Each row is a point on a landscape with many peaks, with its height.
A climber steps from a point to the highest of its 5 nearest points, and stops where none of them is higher. Distance is the straight distance between rows; heights are no part of it.
Z859: [148 171 106 133 155 140 125 103 162 153 100 148 114 136 133 155 110 124
 136 164 107 133 122]  (h 4.01)
Z596: [ 84 144 138 109 132  70 140 143 116 118 138  82 142 115 110  80 220 149
 117  36 125 100 199]  (h 7.09)
Z788: [ 88  91 144 107 141  93 103 153  90 127 155  94 123 107  83 102 209 122
 112  81 112 116 183]  (h 5.66)
Z635: [171 170  79 147 163 160 139 101 159 126 117 171  94 106 155 171  87 134
 147 186 118 119 151]  (h 6.41)
Z113: [156 132 136 126 145 152  91 168 175 136 117 153 105 137 150 142  81 105
 143 176 142 142 118]  (h 4.51)
Z750: [170 163  64 130 149 152 156  96 143 154 106 163 126 109 154 177  93 145
 152 165 107 123 112]  (h 6.47)
Z532: [155 160  87 130 148 164 148 110 184 145 113 156 116 120 148 160  96 136
 150 173 109 121 144]  (h 5.90)
Z71: [ 76 168 124 117 113  79 148 129 114 114 119  84 141 147 110  79 211 149
 104  39 124  92 197]  (h 4.16)
Z736: [166 118 159 123 127 137  91 172 177 153 116 145 107 172 147 141  89 106
 137 169 144 145 112]  (h 7.08)
Z919: [ 73  86 140 110 149  97  86 143  87 111 144 101 123 103  82 100 185 120
 119  96 119 111 156]  (h 5.84)
Z240: [ 95 151 133 135 114  86 150 124 102 100 122  95 148 141 106  83 183 146
 102  48 130  98 173]  (h 5.38)
Z321: [114 166  96 159  63 127 224  71 121 151 128  80 149 101 139 140 112 165
  98  71 150 119 116]  (h 0.24)
Z307: [ 78 150 125 130 100 101 180  92  93 116 125  72 145 131 117  87 167 145
  98  55 130 103 153]  (h 6.72)
Z894: [ 82 131 135 128 115 106 169  99  83 101 129  87 165 124 106  90 167 146
 108  80 111 120 134]  (h 4.74)
Z440: [155 157 122 121 151 149 106 127 158 149 119 157 126 141 126 144  98 131
 126 174 107 148 100]  (h 3.02)
Z473: [ 85 102 155 125 131 113 136 116  82 111 135  90 157 129  79  97 192 133
 113  82 120 124 145]  (h 5.96)
Z599: [152 159  78 134 126 144 161  86 138 148  91 143 161  93 157 177 113 158
 151 132  89 140 106]  (h 6.40)
Z129: [ 94 114 145 129 104 113 150 100  81 116 125  90 160 112 101  97 154 142
 121  85 120 119 111]  (h 3.93)
Z926: [107 109 144 144 114 123 138 102  87 105 128 105 164 116 106 120 165 133
 121  96 106 140 106]  (h 5.00)
Z313: [107 144 105 142  81 127 205  79  98 140 110  97 174 103 129 129 139 156
 126  87 124 122 107]  (h 7.32)
Z871: [110 117 110 119 118 135 157  91 101 114 118 121 171 109 125 140 135 158
 125 106  92 138  93]  (h 6.14)
Z480: [ 84 128 145 121 115  90 157 121  79  99 116  88 164 129  84  99 175 138
 118  68 124 117 157]  (h 5.51)
Z827: [148 138  69 134 121 129 176  77 124 164 110 122 170  98 149 171 127 169
 147  99 114 133 106]  (h 6.49)
Z913: [ 85 194  94 147  65 113 218  56 104 141 113  65 130 104 131 121 119 158
  74  72 152  91 128]  (h 1.83)
Z482: [114 119 147 114 125 132 100 117 112 120 120 103 133 130  83 133 137 122
 106 157  95 137  77]  (h 4.64)
Z254: [ 88 147 121 133  87 111 191  81  76 107 132  82 163 104 107 110 152 159
 103  71 130 122 127]  (h 2.51)
Z597: [159 120 113 159 158 150 131 146 163  96 129 185 102 139 169 128  51  78
 161 152 163 153 167]  (h 4.13)
Z718: [167  79 181  93 124 136  83 195 148 151 129 138 100 174 164 147 109  93
 146 169 158 137  93]  (h 2.65)
Z991: [ 79  94 155 108 136  98 111 124  83  95 140 115 147 120  76  92 183 127
 114  84 112 114 146]  (h 6.01)
Z368: [166 143 106 159 155 178 127 122 171 124 133 176  86 129 179 135  46  97
 155 180 166 143 183]  (h 4.03)
Z967: [156 141 140 135 129 141  89 152 177 145 118 148 111 148 139 146  94 115
 126 160 130 147 108]  (h 4.52)
Z811: [ 90 160 102 142  87 122 215  76  85 115 118  86 161 120 131 116 131 150
  98  72 131 118 117]  (h 0.80)
Z798: [176 106 105 188 148 151 140 107 141  82 210 200  86 100 184 124  48  91
 173 178 169 152 162]  (h 6.07)
Z875: [ 94 113 147 111 122 112  97 136  91 113 148 128 135 126  67 112 178 122
 126 136 105 115  97]  (h 5.41)
Z111: [116 122 141 125 126 136 135 104 103 114 115 110 160 118 100 138 142 134
 121 131  94 128  84]  (h 5.45)
Z182: [140 143  61 140  97 130 182  80 114 155 109 113 176  95 152 175 109 182
 138  89 111 129 105]  (h 6.43)
Z218: [175 139  97 167 168 170 137 109 157 111 146 180  85 114 176 151  63  95
 150 164 153 141 182]  (h 5.07)
Z603: [ 84 103 141 127 136 111 126 127  82 100 142 100 148 110  90  95 195 127
 131  88 105 111 136]  (h 6.22)
Z106: [142 146 110 133 146 148 102 131 163 153 113 147 116 146 149 161 100 124
 143 170 123 136 118]  (h 3.87)
Z449: [ 84 163 133  98 125  60 111 157 129 119 127  86 135 136  98  70 225 152
 107  30 131  90 206]  (h 0.60)
Z561: [166 150 100 146 165 156 123 122 175 147 107 169  99 120 161 145  75 125
 151 185 117 137 144]  (h 5.42)
Z946: [173  94 140 137 144 147  98 175 152 123 120 170  93 151 182 139  55  87
 177 155 168 168 143]  (h 2.15)
Z757: [116 113 149 121 126 123  85 141 108 117 133 118 133 137  82 118 156 113
 105 155 104 121  87]  (h 4.87)
Z684: [146 122 162 106 118 137  81 151 145 135 137 125 127 146 107 139 120 111
 115 167 135 142  73]  (h 2.30)
Z605: [168 161  66 137 166 148 136 102 156 138 114 167 117 100 166 178  98 131
 144 173 101 123 138]  (h 6.94)
Z96: [184 111 105 171 149 152 133 124 159  96 153 190  85 115 175 124  51  95
 175 170 174 147 175]  (h 5.55)
Z702: [136 143 138 120 128 140 101 129 138 147 103 146 121 134 116 133 128 126
 116 173 105 116  80]  (h 3.86)
Z140: [155 105 188 108 111 124  78 191 153 144 148 148 110 168 136 138 122 117
 104 162 162 129  89]  (h 2.13)
Z552: [ 83 176 103 137  86 107 195  75  94 118 128  72 145 129 116  99 173 158
  88  58 139 101 147]  (h 5.18)
Z157: [ 77 100 143 120 130  82 119 146  88 105 129  92 155 125  93  68 196 132
 118  57 118 105 191]  (h 5.36)
Z541: [121 141  95 141  86 132 181  89 102 149 111 110 171  94 141 147 129 160
 146  94 122 147 112]  (h 6.62)
Z388: [119 104 165 110 128 116  73 160 116 121 154 122 113 141  78 123 173 118
  93 148 124 120  91]  (h 4.32)
Z284: [ 92  97 151 118 132 113 125 117  81  97 121 106 153 135  79 105 163 134
 119 116 114 132 116]  (h 5.52)
Z612: [115 138  84 159  73 124 215  74 109 147 117  97 167  93 140 146 111 168
 120  86 135 136 109]  (h 4.76)
Z62: [132 142 126 114 134 134 126 110 133 143 109 135 152 120 113 152 126 138
 128 163  99 136  82]  (h 5.28)
Z952: [132 108 169 115 127 133  80 148 130 118 153 126 108 135  95 126 145 113
 101 149 114 115  74]  (h 3.97)
Z743: [120  97 155 108 127 129  83 132  99 117 155 114 121 131  79 119 171 127
  93 147 121 111  89]  (h 4.75)
Z745: [ 77 115 130  88 142  62 110 160 111 134 132  93 150 119  87  81 210 142
 116  60 119 110 197]  (h 4.42)
Z793: [171 104 157 120 133 158 101 195 159 150 114 154 107 175 178 144  93 102
 159 146 175 159 123]  (h 3.23)
Z490: [161 155  83 154 157 154 135 103 169 127 132 161  84 112 163 149  69 116
 150 170 116 110 170]  (h 6.03)
Z812: [148 118 172 108 123 136  90 184 164 145 139 146 108 165 146 135 108 107
 118 163 144 136  87]  (h 2.09)
Z343: [161  94 151 128 136 152 106 188 160 151 120 157 103 180 167 135  89  96
 147 164 167 138 124]  (h 3.96)
Z516: [ 81  91 152 117 144 100  99 130  81 103 156 110 130 115  71 108 187 129
 128 102 101 108 133]  (h 5.92)
Z958: [ 72 137 135 120 107 104 171 110  85 107 125  87 151 133 101  87 179 147
 109  57 130 104 172]  (h 6.89)
Z290: [168 134 119 138 146 154 108 164 170 132 117 157  99 146 161 137  65 108
 150 176 139 145 138]  (h 3.99)
Z296: [ 78 155 132  82 123  59 102 186 136 137 126  91 143 117  91  78 223 164
 111  30 129 101 216]  (h 0.01)
Z945: [153 135 115 144 159 156 121 140 167 127 127 167  91 138 166 141  62 105
 158 153 151 154 149]  (h 3.78)
Z342: [167 155  99 139 152 156 114 143 178 147 116 162 111 144 148 157  72 103
 150 162 136 139 146]  (h 4.61)
Z662: [149 148 108 124 118 136 137 100 135 143 100 146 154  91 134 163 125 144
 140 156  90 128 106]  (h 6.95)
Z245: [130 108 180  98 123 120  79 169 123 129 159 136  94 136 102 130 150 123
 110 156 142 108  90]  (h 3.52)
Z172: [148  83 209 117 122 120  74 196 141 139 148 146  93 172 143 130 119 127
 121 176 164 145 106]  (h 2.91)
Z267: [160 145 130 124 138 141 102 142 182 141 130 150 102 145 160 147  85 119
 141 175 142 146 119]  (h 4.07)
Z10: [112 130 106 133 103 129 178  82  86 134 110  99 180 111 126 121 140 142
 119  87 105 143 102]  (h 6.31)
Z879: [ 93  84 151 104 143 116  77 143  99 118 164 118 111 113  74 103 189 109
  93 133 113 110 102]  (h 4.63)
Z758: [122 137 107 132 121 146 149  95 113 148 108 130 159 103 133 158 132 144
 137 131 100 149  84]  (h 6.24)
Z732: [166  97 124 162 169 140 124 134 149  92 150 187  92 128 181 117  45  89
 195 169 172 153 158]  (h 5.43)
Z655: [170  53 185 109 137 137  89 206 145 152 130 149 112 168 179 147  95 109
 150 160 181 154 123]  (h 3.03)
Z381: [134 146 101 121 133 157 140  97 139 154  98 140 149 116 136 157 114 150
 131 157  98 140 111]  (h 5.87)
Z910: [147 100 180 106 124 122  82 187 137 145 156 139  99 167 121 133 117 125
  97 169 140 125  90]  (h 1.60)
Z527: [144 120 147 123 112 156  90 169 157 145 119 133 101 153 139 136 116 107
 118 174 132 132  88]  (h 0.68)
Z453: [178 122 113 177 153 166 148  86 149  96 188 181  76 117 184 136  48 101
 160 172 157 133 179]  (h 6.48)
Z175: [160 122 143 126 138 136 106 177 175 147 118 143 104 165 155 135  80  98
 151 173 146 155 108]  (h 4.84)

Call two points neighbours if one is among the 5 nearest of the other. Go from one point of each pair to the other, from neighbour to neighbour, staying as high as possible. Name the lowest point that can't be avoided.
Z958 / Z736 -> Z267
Z596 / Z958 -> Z240
Z453 / Z603 -> Z926
Z453 / Z662 -> Z218
Z958 / Z603 -> Z480
Z662 / Z313 -> Z599

Where does a climber stop that starts at each point below?
Z945 -> Z605
Z684 -> Z603
Z910 -> Z603
Z388 -> Z603
Z106 -> Z605
